Each row is a point on a landscape with many valleys, with its height.
From any point a ball rolls to the lowest of the 4 points nearest to it. It stops when none of these is lower. Distance is the straight distance between rows; heights are no part of it.
q222 h=4.39: [145 115 100  91 144 125 157 174 116 134 171 102 135 104  95 143 134 145
  90 155 132  86 169 108 102 113 106 139 107 160 167 128 121 134 170  74
  96 161 118  98 126 160 173 131 153 139 118  91 121 126 148 147]
q154 h=3.43: [139 144 160 115 105 106 137  74 160  93  64 102 155 171 134 163 104 163
 156 142 108 113 131 175 191 148 127 104  71  92 116 110 132 149  54 136
  88 177 176 182 141 128 117 103 143 127  99 130  51 113  98  62]
q535 h=7.04: [ 97  90  85  83 114 124 146 165  99 166 164 151 162 136 151 117 130 138
 128 143 127 127 140 101 130 143 133 134  88 152 149 129 135 148 111  65
 168 175 113 108 134 161 150 171 139 159 119  72 156 104  96 136]
q656 h=1.98: [121 185 166 134 114 123 102  70  98 144 102 125  86 144  92  95 151 129
 135 100  89 160 114 118  90  92 127 104 164 107 134 165 128 106 118 180
 128 141 111 129 143 130 120 112 113 137 127 126 148 102 140 150]
q20 h=6.06: [108  78 100 122  49 147 134 193 104 119 139 101 157 145 180 132  80 114
 117 182 142 143 192  44 117 187  94 136 119 175 131  99 135 178 147  62
 161 140  90  57  93 150 200 162  94 152 107  97 109 138  76 141]
q949 h=5.60: [111 108  92 118 139 154 166 171 151 158 134  94 186  97 156 114 183 168
 111 133 120  66 157  94 151  95 104 132  70 153 118 153 130  74 194  75
 140 146 151  96 101 174 114 115 165 149 163 108 121 100  46 113]
q855 h=3.68: [121 126 104  92 131 115 132 131 122 154 149 131 144 109 114 109 136 146
 130 132 109 120 132 126 108 116 131 103  99 129 136 129 105 120 126  95
 151 184 106 124 138 139 126 175 116 155 116  99 166 124 111 168]
q302 h=3.61: [129 153 139 166 132 142 130 116 144 161 115 129  44 132 170 135 154 116
 141 113 132 181 143 127 114 140 168 112 163 132  86 127 171 125 135 150
 153 112  97  82 131 122 132 112  65 121 127 130 187 123 174 176]
q979 h=3.19: [156 153 102 101  85 110 123 104 139 128 105 110 137 137  82 135 162 135
 148 116  98 118  87 144  86  84 105  79 103 114 115 139 118 113 132 135
 130 160 119 123 114 136  63 106 104 141 120 119 120 122  66 132]
q164 h=1.17: [ 99  58 105 139 138 127 116 137  81 128 180 125 154 142 169  95 109 158
 114 168 162 134 130 149 179 179 153 193 118 107 146 134 126 137 137  88
 147  75 196 142 147 166 123 151 168 108 191 126 124 153 136 122]
q881 h=4.18: [134 204 195 127 114 134  98 115  85 120  90 114 172 142 146 147 145 110
 146 135  70 151 124 183 119  62  96  86  88  84 123  70 113 113 109 162
 107 140 117 132 121  72 106 127 136 149  54 162 101 129 112  95]
q795 h=3.49: [148 179 196 144 117 116 101  48 134  95  85 117 101 109  80 109 125 121
 140 123 122 140  69 146 120  83  69  99 122  63 115 120 164 118 103 177
  72 144 139 130 164 101  91 103 152 125 124 161  66  96  93  98]
q127 h=0.45: [150 115  88 121 100 141 163 199 109 105 152  76 112 119 112 157  83 114
 131 161 156 121 167  42  92 153  70 156 154 153 168  87 162 167 146 104
 138  89 104  81 105 119 168 142  95 126  92 136  85 182 134 166]
q303 h=2.34: [ 91 103 162 140 146 108 154 142 101 125 134 136  78 111 139 138 100 129
 126 124 179 138 138  90 129 113 170 160 186 130  85 103 135 150 135 139
 135  85 100 127 134 104 155 156  96 116 144 175 136 141 196 143]
q416 h=3.03: [141 153 174 152  74 125 127  55 124 112  62 118 138 141 156 180 107  69
 136 130  82 129 106 212 155 127 136  99 129  94 116  84 151 143  67 206
 122 146 154 142 121  49 103 130 137 129 109 176  65 102 120  53]
q492 h=2.80: [117 165 154 133  91 121 102  93 109 141 105 125  94 164 149 117 160  94
 163  98  62 157 114 174  73 116 127 107 155  92 160 126 156 109  91 194
 123 159 139 140 129  82  95 118 133 153  88 144 145 115 113 139]
q859 h=2.66: [151 170 136 145 110 123  96  74 130 151  91 143  87 157 155 108 155  89
 155  82  89 138 101 160  93 148 162 107 180 115 130 143 145 119  74 197
 150 137 126 134 131 121 102  90  93 131 105 132 150  91 130 115]
q962 h=4.63: [153 171 132 102 127 106 112 142 136 133 115 115 149 123  91 118 172 139
 132  99  70 125  93 157  76  62 126  92  65 136 117 128  92  77 146  99
 122 174 101 129 122 126  91 114 106 158  92 124 148 105  88 139]
q232 h=3.35: [103 108 146 158 159 179 190 124 159 122  91 127 199 176 143 125 169 179
 145 133 129  75 178  90 178  88 117 121  59 122  80 192 114 108 120  76
 158 127 159 164 112 170 104  99 152 106 155 131  85 117  42  78]
q965 h=4.46: [ 71 145 139 107 105 132 106 137 137 169 123 141  61 116 155 132 152 154
 151 127 109 189 167 134 118  96 133  99 126 147 108 105 138 138 145 124
 153 133 112  97 144  91 161 157  70 152 113 134 178 124 154 177]
q265 h=5.74: [143  84  84 133  99 151 146 173 111 134 159 139 133 143 169 166  82 131
 112 142 178 133 156  76 142 190 143 182 137 184 166 104 192 164 132  83
 141 134 128 107 101 136 148 175 118 116 136  98 128 148 159 122]
q674 h=1.92: [129 137 115 116 121 105 127  94 152 127  97 133 149 150 113 107 130 130
 149 123 110 121  98 163 127 135 127 128 136  72 139 152 130 134 104 154
 141 161 133 161 130 101  84 148 133 126 130 123 149 150 102 116]
q78 h=3.53: [133 150 137  99  81 100 105  98 154 115  61 111 159 166 123 137 121 116
 150 110  89 114 109 172 127 115 118  86 107  99 110  97 131 127  84 165
 136 180 125 142 115 104  76 120 114 165 103 139  88 132  75  80]
q840 h=4.04: [131 213 179 117  83 122  94 103 112 136 101 103 127 159 165 117 169 111
 152 121  55 167 128 179  69  68 111  71  93 118 146 109 130  92 121 164
 115 137 137 137 128 104 115 104 116 186  59 161 147 106 113 133]
q176 h=1.30: [115  95 135 129 142 121 130 114 104  91 140 123  95 112 100 118 109 142
 128 134 175 130  83 134 133 109 155 178 202  78 126 133 109 128 147 140
 155 107 108 163 139 109 132 140 137  95 144 128 152 132 192 138]
q773 h=1.97: [165 150 113 123 117 133 102  72 132 115 114 119 120 139  73 118 155 120
 122 115 119 123  72 142  94 116 103 126 160 112 137 173 143 135 112 160
 130 146 106 126 131 141  92 111 104  93 145 117 159 107 111 126]
q96 h=3.21: [ 57 132 180 144 137 123  77 110 144 140 139 173  84 153 227 138 105 118
 145 115  93 174 130 151 134 154 166 103 158 110  84 110 140 111 117 157
 155  86 158 140 143  55 150 151  74 171 109 154 157  99 187 135]
q889 h=3.78: [126  91  69 115 125 175 121 152 119 161 169 152 154 161 156 121 116 134
 105 129 139 119 119 136 160 200 135 183 109 170 152 174 192 139 101  79
 143 161 150 116 120 168 116 154 144 127 166  85 156 132 112 101]
q247 h=2.23: [107  70 112 104 136 118 150 142 106 121 160 110 185 100 154  80 151 144
 109 161 145  94 158 104 159 136 124 135 104 120 153 127 104 133 155  80
 118 119 157 116 132 159 158 164 177 134 147 108 127 145 130 108]
q567 h=3.91: [122  69 120 107 119 139 149 197 101  82 159 119 168 102 167 104 127 108
 127 174 155 109 199  31 127 168 111  91 106 210 136 133 104 167 123  66
 133 133 109  81 125 161 211 164 128 145 110 110  99 113 128 124]
q321 h=2.53: [ 97 153 178 179 157 129 103 135 146 136 147 162  74 119 174 131  96  88
 135  99 145 169 148 130 159 147 225 139 192 130  62 117 138 108 139 178
 183 108 117 133 138  77 131  94 103 141 112 139 167 105 186 149]
q155 h=1.99: [100  79 124 141 123 121 156 170 106  93 147 114 110 119 118 155  81 150
 120 161 187 135 130  57 142 137 137 176 196 150 145  97 124 171 143 110
 133  81 120 144 134 106 153 161 105 119 123 163 108 143 163 140]
q12 h=1.19: [148 105 120 147 142 126 161 106 110 112 146 129  99 117 104 143 113 142
 110 130 171 140  88 149 125 115 157 188 202 103 128 140 141 154 120 140
 147  98 112 151 131 129 128 119 146  75 143 121 152 140 184 146]
q111 h=5.75: [133  94  89 104 156 134 144 203 129 153 143 114 187  78 138 135 164 122
 102 118  93  92 164  80  98  78 114 123  92 187 148 115  70  99 166  68
 108 175 137  83 104 137 189 160 154 154 152  95 108  91 116 158]
q663 h=2.30: [152 182 151 197 151 116  97  46 139 123 134 148  79 126 139 116 122  83
 115 120 116 151 106 133 120 138 186 136 198 108 114 158 134 148  85 192
 174  98 121 139 136 132 105  45 124 131 109 107 119  87 149 129]
q960 h=1.71: [156 136 141 156 134 165  92  70 154 110 115 144 116 120 123 132  68  67
 154  99 167 127  79 213 161 166 153 144 159 105 120 144 149 120 130 190
 148 105 153 167 141 109 102  98 153  73 138 139 102 129  93  96]
q950 h=3.45: [ 63  87 129 124 110  99 136 167 112 117 164 167 112 118 151 141  93 130
 113 146 149 147 153  65 136 150 148 118 143 158 111 112 109 150  97 107
 143 116  92 131 134 111 160 187  83 140 122 158 141 140 184 158]
q730 h=3.71: [135 206 220 163 118 107 100  79  74 128  77 119 120 137 117 103 147  95
 146 120  70 167  85 143  84 101  92  85 130  86 136 100 137 114 115 204
  83 139 143 126 137  87 102  96 172 187  95 154  94 102 110 111]
q482 h=2.13: [100 104 168 112 130 137 153 188  86  82 151 110 106  92  99 139  87 139
 109 136 151 132 146  59 107 141 109 130 175 148 143 101  97 172 134 113
 109  68 112 132 160  91 175 146  96 136 105 159  93 181 161 129]
q528 h=2.81: [144 147 112  89  58 128 112  90 190  95  28 124 126 179 120 184  92 101
 145  92 132 112 100 174 149 138 112 117  83 114 109 107 141 148  85 177
 115 168 167 139 131 151  88 107 106 148 139 145  85 138  93  72]
q937 h=3.34: [146 133  95 122 132 132 149 146 146 129 128  92 145 130  81 111 174 182
 130 132 124  83 124 129 143 114  90  94  83 119 131 148 122 112 163  98
 130 144 130 117 107 199  76  92 143 136 146 108 129 134  87 123]
q774 h=3.01: [120 144 158 130 127 118 142 139  99 130 141 146  54 113 100 140 149 130
 116 137 129 172 164  82 109  95 142 122 172 145 130 108 134 148 131 144
 115 106  82  95 138 114 150 110  82 130 126 163 164 139 203 173]
q926 h=5.01: [166 118 128 116 164 113 143 196 144 134 142 125 155  94  87 136 126 122
  88 137 108 116 174 114  62  84 104 120 107 190 154 130  51 115 159  83
 109 164  90  96 111 137 164 148 141 173 119 104 125 123 161 156]
q94 h=6.43: [ 49 100 132 117  72 145  96 175 128 152 119 127  57 131 183 115 115 141
 107 113 117 186 172 126 125 149 112 110 127 166  81  95 148 126 138 137
 157 116  85  78 121  97 164 146  64 137 115 160 190 144 156 172]
q273 h=6.36: [102  78 110  89 157 114 110 174 124 112 117 105 199  91 165  92 168 110
 109 112 109  89 144  81 130 113 100 123  77 174 130 128  53  85 165  66
 121 152 149  73 120 130 181 154 164 148 160 128 104 101 115 137]
q750 h=3.51: [163 104 100  96 126 120 170 165 109 148 179  69 149 124 132 142 135 172
 103 159 157 105 185  99 132 143 118 163 130 150 196 127 147 161 147  72
 101 113 141 113 112 178 164 152 158  97 135  95 112 151 143 140]
q398 h=2.70: [143 153 114 157 120 147 173 126 122 113 126 140  82 125 117 161 119 100
 120 145 151 164 150  73 103 123 139 164 180 144 102  96 187 142 145 125
 161  80  77  85 132 129 143 114  87 100 114 167 141 153 202 174]
q541 h=4.95: [ 67  55 133 133 111 100 140 189 109  83 161 148 151  99 158 110 107 120
 130 172 158 123 165  51 142 177 115  88 116 174 125 109  79 168  93  71
 134 118 119 116 139 136 188 158 119 156 101 130 109 149 169 132]
q294 h=3.37: [155 152 188 156  94 120 112  49 139 106  72 136  96 115 125 123 105  82
 154 127 126 124  62 176 139 108 114 124 170  54 124 107 157 147 104 199
 110 120 143 146 150  79  93 103 147 124 126 157  72  84 119  91]
q544 h=4.50: [142 151 133 152 143 157 171 154 160 154 117 126 161 138  99 107 173 199
 137 134 139  68 158 116 180 110  93 113  78 102 123 149 119 127 176  96
 104 141 158 136 122 195  95 102 148  91 157 150 104 129  66  87]
q534 h=5.41: [151 162 123  91 135 123 134 119  91 146 153 116  98 139  67 130 153 146
  84 135 111 147 112 107  68  81 128 116 123 159 141 153 134 133 139 124
 125 156  86 113 135 150 130 118 110 144 129 121 150 123 147 158]
q825 h=0.49: [173 111  70 146 134 150 154 133 133 146 162 106 124 145 136 180 124 146
 116 146 151 121 112 127 140 175 147 205 160 156 172 154 185 148 132  91
 128 124 154 137 113 170 125 133 157  71 147  88 141 143 168 138]
q870 h=6.56: [117  96  95  98 129 146 159 198 138 155 148  80 181  98 160 138 167 135
 103 108  99  60 126  58  98  76 132 147  83 177 137 132 120  78 180  44
 131 161 148  81  89 155 158 140 139 158 170  96 102  64  66 152]
q83 h=3.32: [110  59 104 125  96 132 153 191  96 116 178 105 154 130 150 149  90 132
 135 183 175 122 176  35 144 211 114 133 146 168 146 105 164 203 123  90
 133  89 121  93 109 140 179 176 115 133 109  96  89 170 132 122]
q89 h=3.50: [103 108 115 141 163 153 180 156 141 137  92 119 207 115 159  87 175 184
 129 139 117  78 165  99 183  89 102 128  57 125 103 160 114 100 179  78
 126 122 157 111 108 145 127 121 166 108 171 141  87 107  76  91]
q990 h=1.93: [158 164 117 167 158 154 111  81 145 108 184 185  85 109 126 138  81  65
 133 104 174 145  90 170 146 126 201 176 177 141 102 146 140 139 133 174
 170 118 110 136 118 134 104  59 142 105 114 105 141 148 154  77]
q780 h=1.51: [135 142 146 133 139 108 119  95  97 119 104 119 115 117  95 100 149 129
 145 115 131 135  80 152 117 114 122 120 152  57 150 130 122 113 139 170
 119 117 119 150 145  82 102 123 141 108 139 131 157 139 146 146]
q54 h=4.99: [128 158 150 108 166 110 112 138 143 115  82 114 221 110 134 123 144 124
 159 124  83 127 119 152 121  88 106  92  47  98  91  92  68  84 147 131
 107 160 120 120 109  69 123 158 145 143  87 123 107 108 108 107]
q396 h=5.03: [140 115 120  97 147 102 153 168 102 141 164 126 128 100  70 123 139 152
 100 139 138 100 146 116 101  94 112 121 122 133 167 115 104 128 156  97
 106 161 101 116 140 147 147 149 130 140 117 115 149 143 149 160]
q71 h=1.16: [138  99  97 152 167 162 110  93 145 134 142 124 141 108 132 137 115 133
 117 132 174 135  67 166 167 154 141 188 178 107 144 150 136 138 139 137
 143  97 141 175 138 144  99 131 175  81 166 114 128 126 145 136]
q885 h=0.61: [129 126 126  95 130  89 130 126 124 135 133 126 165  93  96  91 153 136
 143 130 124 128 132 148 110 112 120  99  91  89 143 130  87 105 148 121
 108 163 115 152 149 110 112 159 141 141 121 113 148 155 124 134]
q939 h=5.69: [ 85  99 125  98  96 124 141 184 101 134 157 139 145  89 142 128 110 119
 124 139 141 140 190  73 123 113 116  91 123 201 137  93  97 155 123  82
 128 146  70 100 127 128 200 153  96 148  94 140 135 151 141 170]
q370 h=3.76: [ 48 118 170 119 123 104 122 184  95 129 144 142  87 124 175 140 124 150
 126 132 127 172 175  87 123 111 129  77 172 135  94 104  94 133 129 131
 102  71 104 133 152  84 189 144  73 157 109 168 153 159 181 156]
q432 h=4.25: [ 40 156 196 116 133  84  80 143 112 133 143 157  82 145 179 127 140 145
 142 125 111 203 164 130 108 108 136  99 134  92 122  92 106  99 124 166
  95  94 133 140 130  78 171 150  84 172  73 152 158 116 181 144]
q537 h=5.15: [141  72 117 112 184 108 120 219 147 117 118 100 177  78 123 121 141 131
  90 129 113  85 179  78  86 120 104 105 119 182 167 120  34 121 153  90
  79 123 156  87 102 125 211 166 192 160 157  98  88 127 149 143]
q907 h=4.32: [ 89 169 169 114 113 121  90 106 149 161 105 131  66 166 180 121 147 130
 175 113  86 187 139 172  97 114 142 102 141 130 119 119 161 115 109 165
 141 152 129 107 133  91 138 111  91 167  70 132 164  90 139 157]
q169 h=0.18: [101  69 115 123 153 107 127 111 107  97 155 162 139 138 157  83  78  98
 142 163 138 139  84 143 147 193 150 154 103 127 115 133 116  94  97 122
 174 123 157 150 130 103 131 167 129 130 156 123 163 143 164 122]
q281 h=3.77: [125 119 109 139 149 180 173 145 163 143 115  96 178 148 129 138 182 178
 157 121 118  55 143  73 163  92 121 108  57 154  94 165 133  86 190 100
 154 144 168 128  94 182  72  89 154 137 165 129 100 109  42  93]
q987 h=2.41: [127 138 117 161 133 159 124 132 136 161 122 179  76 136 133 141 119 115
 128 120 134 148 132 142 119 123 162 132 179 144 116 134 161 142 105 147
 181 122 109 115 139 116 124 130  79 105 125 137 185 125 172 154]
q275 h=3.52: [151 172 155 145  93 111  99  35 141  86  71 127 117 140  95 118 128 109
 107 105 123 128  79 128 112 110  83 107 146  87 119 151 174 135 102 185
  82 128 134 127 140 129  90  75 128 117 157 166  78  77  82  99]
q48 h=1.42: [149 148  79 182  99 162 148 149 151 157 121 131 122 169  97 145 178 164
 104 150 133  99 107 119 173 155  82 154 138 133 142 154 166 142 135 125
 102  94 155 186 106 221  82  96 150  49 183 126 105 132  73 108]
q107 h=2.28: [177 159  97 162 125 136 104  23 149 102 127 155 102 113 106 121 118  92
  89 103 152 109  46 154 127 123 125 143 181  94 117 167 149 147 105 168
 142  82 107 149 125 160  83  72 146  87 160 116 115 110 113 108]
q665 h=2.02: [168 151 147 113 150 109 134 121 155 122  91 104 153 118  64 115 139 174
 142 129 124 102 105 140 149 110  92  91  75  94 101 130 106 125 158 137
  86 163 131 131 129 142  73  91 141 131 135 137 130 118  73 104]
q716 h=1.13: [170 108  95 183 135 165 130 119 167 136 136 132 129 127 133 135 145 127
 128 130 160 118  92 174 180 169 124 179 155 109 132 153 146 152 137 126
 121  83 162 186 115 185  69 104 173  63 184 108 118 144 101 120]
q768 h=0.97: [122  93  89 173 131 152 140 142 112 168 161 114 147 139 159 137 144 156
 108 138 168 137 114 179 186 179 144 212 147 126 156 149 167 134 160 101
 136  77 181 185 110 183 121 146 189  69 210 107 111 152 120 116]
q179 h=2.05: [132 155 165 164 140 150 101  80 133 126 134 163  90 127 135 120  92  70
 146  98 150 123  89 171 124 152 202 159 201  99  93 150 129 107 127 198
 180 127 123 164 141  81  96  85 142 135 115 117 142 114 154 101]
q849 h=4.79: [189 139  90 111 154 115 153 181 152 162 144  71 146 112  81 124 153 165
  77 151 120  70 127 106  92  68  90 116  79 162 139 131 109  91 179  74
 113 166 113  92  89 185 112  98 144 147 155 101 134 103 120 149]
q884 h=2.10: [154 185 122 169 138 117  87  42 133 120 186 182  53 114  96 137  88  62
  97 108 144 149  99 136 135 129 181 158 175 133 112 139 145 160  92 182
 161 100 128 146 115 129  94  40 137 119 108  82 123 131 117  81]
q350 h=4.80: [145 172 171 134 146  93  83 136 109 164 143 114 101 118  90  91 154 157
  73 127  79 183 149 128  52  65  99  91  99 130 131 157  77  97 147 144
 103 123  90 109 128 105 136 112 136 185 121 129 153 126 155 147]
q931 h=2.78: [137 122 137 110 108 129 103  84 128 136  93 127 177 163 145 138 100  89
 167 139  86 129 102 201 147 172 152 112 111  97 126 111 142 115  80 186
 146 156 153 155 148  80  95 151 125 136 141 136 104 138 111  83]
q28 h=3.60: [115 107  99 116  88 149 162 162 103 151 143 134 100 126 121 140 113 128
 130 139 156 167 170  93 110 147 128 146 144 144 147 105 158 159 129  87
 143 146  70  97 124 124 151 166  93 112 114 142 152 154 166 171]
q917 h=1.44: [143 131 101 163 144 147 129  91 137 134 150 156  95 125 132 143 115 108
 134 104 166 132  97 145 131 141 173 172 178 136 130 140 149 149 116 136
 156 140  98 149 134 127 123 124 114  92 129 117 178 129 167 132]
q392 h=0.09: [ 79 144 137  80 113 115 106 152 146 152 131 136 119 115 159 136 154 160
 124 117  96 164 155 125  87  78 107  88  89 178 132 112  72  99 167  91
 137 148  94 105 142 104 165 172  82 166  76 122 158 105 115 177]
q366 h=1.14: [ 78  86 123 120 135  84 109 110  95 102 152 172 152 153 153  82 121 128
 135 157 106 144 122 124 124 156 130 105 110 110 116 106  84  90 109 123
 154 123 122 165 138  77 151 160 107 150 103 123 143 144 156 129]
q403 h=4.71: [ 89  37 108 127 124 109 146 171  92  91 170 135 148 133 162 118  85 135
 120 165 171 118 157  68 147 184 136 153 115 165 139 121 122 178 105  69
 139  95 151 117 142 142 167 178 141 149 130 122 106 146 154 118]
q554 h=2.82: [112 111  99 107 132 135 134 134 115 152 148 179 134 154 143 128 112 131
 138 121 114 153 113 145 128 164 155 137 121 143 125 133 136 122  84 112
 185 177 123 154 134 102 146 174 101 131 145 112 174 126 146 141]
q892 h=1.84: [134 141  98 122 165 171 113 106 126 111 174 186 134 126 133 127  98  93
 145  80 164 133  98 151 158 194 166 163 128 169 138 162 152 128  88 116
 160 158 140 144 117 127 120 116 129 109 138 104 170 154 135 128]
q916 h=3.79: [113 179 176  97 151 107  93 144 133 177 131 138  84 143 142 115 158 146
 123 131  88 195 150 135  79  70 125  96  98 155 124 132 103 107 147 137
 108 126  98  92 156 101 149 121 101 186  69 134 161 119 148 168]
q753 h=0.93: [172 128  79 136 139 134 144 107 148 129 144 125 107 129 111 128 129 137
 126 142 140 118  80 142 140 142 129 179 176 136 154 149 152 142 130 114
 127 106 121 153 108 158 113 121 157  78 147 110 156 130 164 130]
q589 h=5.17: [152 125 155 112 168 102 124 157 115 120 139 120 114  77  79 126 131 133
  75 139 110 151 173 106  69  87 108 101 124 159 160 130  47 131 134 111
  96 125  89 121 139 102 192 157 140 163 121 129 133 159 177 146]
q454 h=2.79: [113 124  94 125 131 150 142 122 168 142 106 133 173 192 134 125 139 152
 148 122 122  81 145 157 201 146 127 118  69 106  90 158 147 157 102 121
 132 126 181 139 120 176  85 113 139 129 157 150 116 140  44  66]
q932 h=1.28: [170 135  68 157 158 164 118  99 170 118 147 176 131 120 108 147 104  96
 124 103 142 105  71 173 149 169 153 170 150 156 141 170 165 141 104 134
 143 131 128 136 121 157 105  91 144  86 132  98 155 136 122 102]
q427 h=1.63: [138 131  87 116 145 166  97  69 150 114 132 178 142 131 132 132  87  58
 143  74 149 103  80 191 154 174 171 162 133 133 146 162 153 101  90 176
 139 127 150 152 135 130 101  95 136  94 130 136 132 148  82  96]
q582 h=3.46: [158 123 104 110 182 115 151 170 174 145 123  84 197 100 116 112 170 151
 117 106 114  64 135 117 136  90 113 116  62 145 103 116  82  74 193  83
 117 151 145  95 102 155 104 121 162 149 143 117 118 106  68 141]
q305 h=1.81: [150 149 128 166 125 133 110  98 152 120 106 130 127 172  60 134 142 174
 150 130 166 106 103 131 173 136  84 119 100  80 111 130 142 151 100 145
  70 117 166 170 137 209  90  92 129  71 157 146  92 112  57 111]
q260 h=4.65: [134 154 156  96 100 112 101 114 105 119  96 119 149 141 113 120 163 126
 160 119  78 127 119 162  91  94 104  83  84  94 121 130  92  97 118 156
 115 151 112 131 141  81  90 147 120 153  70 134 129 116  96 125]
q696 h=2.06: [157 174 146 151  95 124  91  54 161 117  63 156 117 137 142 123 101  35
 129  87 116 108 102 179 104 167 157 137 153 108 119 131 159 119  83 201
 137 120 138 130 120 114  90  81 143 110 115 145 100 110 106  75]
q594 h=3.62: [ 94 171 172 102 131 121  96 144 120 130 138 155 130 118 144 108 156 127
 121 117  96 153 175 134  81  81 115  83  91 139 119 135  46  90 150 141
  90 124  89 130 127  85 160 162 119 174  78 139 154 139 139 145]
q819 h=1.41: [149 105 102 143 141 148 119  95 173 142 110 139 157 148 125 135  97 117
 144 110 152 119  89 178 178 175 133 161 127  92 119 140 139 142 101 153
 126 126 172 169 145 136  79 126 138  85 166 138 136 138  76  97]
q595 h=2.52: [119  96  70  96 123 121 141 131 120 157 169 110 159 128 117 108 137 163
 115 151 138 108 136 140 148 150 136 149 116 109 153 151 152 134 128  97
 128 159 144 132 147 156 131 158 151 125 137  91 159 142 139 147]
q561 h=1.80: [163 140 109 131 141 115 167 121 102 118 142 127 110 138 103 159 133 131
 109 147 160 128 120  96 109 108 123 176 168 144 155 138 178 148 134 101
 131 104  94 112 123 143 147 142 115  92 144 130 125 157 194 157]
q680 h=4.93: [199 100 114 122 169 115 143 199 139 126 135  77 156  94 105 117 138 159
  51 149 121  83 174 120  88 100  87 135 101 159 165 119  86 121 184  76
  72 105 132  95 109 174 179 124 205 119 145 113  90 126 141 135]
q289 h=2.56: [124 138 190 145 108 154 116  54 132 108  98 138 128 131 150 165  80  39
 143 110 108 123  77 228 158 172 169 125 147 102 121  96 154 113  95 218
 133 111 174 153 139  60  93 120 155 131 125 153  67 105 129  66]
q586 h=2.74: [118 151 144 122 139 154 102  92 122 138 115 187  93 156 178 123 100  75
 154  86 112 138 125 170 107 161 178 122 144 128 102 146 145  82  82 173
 155 142 137 171 134  49 122 121 109 118 127 132 149 110 135 121]
q675 h=2.83: [ 92 119 176 117 137  97 142 145  85 111 140 152  85 108 113 138 118 145
 121 137 139 149 148  92 102 103 147 104 154 111 146 103  96 112 143 130
 116 110 102 150 149  97 166 153 107 141 133 148 144 157 187 147]
q517 h=3.66: [117 134 139 124  75 144 145 159  99 139 126 101  61 122 124 145 140 129
 111 142 114 161 179  72  96 112 103 114 145 159 128  87 166 134 147 126
 134  87  79  55 128 118 174 120  76 137 123 193 151 144 178 198]
q969 h=3.04: [117 158 209 166 153  85 118 107 103 135 134 126  61 132 145 121 139 111
 151 104 131 195 129 106 125 116 183 133 196  79  88 118 119 122 134 163
 125  98 128 150 142 110 154  92 106 131 105 131 167  90 190 164]
q412 h=1.45: [166 120 132 134 184  98 128 143 143 123 119 109 155  92  84 110 143 162
 100 146 133 110 156 156 137 110  86 118  79  88 136 121  70 108 198 105
  80 141 139 127 141 143 116 133 165 129 158 118 116 147 115 130]
q125 h=1.40: [108  76 111 132 145 113 146 120  94 117 163 113 139  96 130 110 114 158
 115 152 168 133 120 128 149 138 128 158 157  87 159 121 104 119 140 110
 127 112 146 157 141 133 140 177 145 110 148 110 147 162 168 151]
q514 h=4.56: [ 83 121 179 144 113 102 135 160 130 119 122  93  63 112 148 148 127 125
 129 103 113 183 164  74 133 127 159 123 194 133  66  94 136 137 162 169
 115  41 112  88 129 109 167 104  70 155 117 171 148 131 186 192]
q137 h=3.44: [143 145 152 125  84 111 124  74 138 113  58 112 135 142 106 149 104 112
 168 127  92 123 103 198 141 108  80  85 106  62 115 114 144 130  88 184
 102 162 135 144 145  87  75 126 127 133 108 155  74 128 103  77]
q209 h=2.15: [152 140 110 131  90 143 131 116 192 116  67 137 135 195  92 139 139 158
 159 130 150  96 128 137 176 143 113 116  99  98 107 135 141 157  93 154
 103 129 172 170 118 194  82  90 124  96 135 148  89 136  52  90]
q709 h=0.24: [117 127 128 122 153 118 164 145 180 130  80  92 213 143 143 128 162 166
 172 122 104  75 145 125 176  85 128  91  53 133  84 151 122 106 160  94
 135 151 161 108 132 138 103 123 149 133 129 131 108 102  46 104]
q800 h=2.21: [135 118  55 117 141 155 114 131 141 139 134 158 158 156 129 115 120 125
 132  95 122 122  92 159 153 183 153 149 106 138 148 167 154 125  88 133
 143 151 158 144 114 147 106 136 142 113 161 113 174 153  89 127]
q786 h=2.89: [142 128  73 129 131 193 124 130 160 141 153 137 156 160 155 151 150 115
 149 102 139 105  85 176 192 199 149 174 121 179 155 173 170 116 117 117
 117 112 174 142 106 194 108  97 158 101 180  83 137 144  91 112]
q651 h=2.08: [162 161 156 131 135 118 125  89 162  99  96 117 123 118  67 123 128 184
 169 147 153 110  95 158 164 111  79 113 102  64 105 117 123 132 122 126
  57 156 140 151 161 145  91 103 127  97 134 119  97 120  72 106]
q374 h=1.54: [142  94 139 114 144 128 155 206  97  97 156  83 152  87 103 143  93 134
 123 150 161 112 198  62 112 155  95 101 133 169 186 100 110 167 144  76
 108 104 125 109 119 141 189 157 126 130 110 117  82 167 136 140]
q180 h=1.58: [136 103 115 121 125 129 172 158  91 115 163 129 108 103 109 164  85 128
 122 157 175 138 153  73 122 134 128 189 167 134 163  98 165 178 136 106
 131  93 105 115 128 140 158 166 114  94 128 145 116 153 191 160]

For each start below, name the point where the ball stops.
q884 => q825
q586 => q825
q111 => q127
q849 => q885
q651 => q825
q537 => q127
q544 => q885
q321 => q825
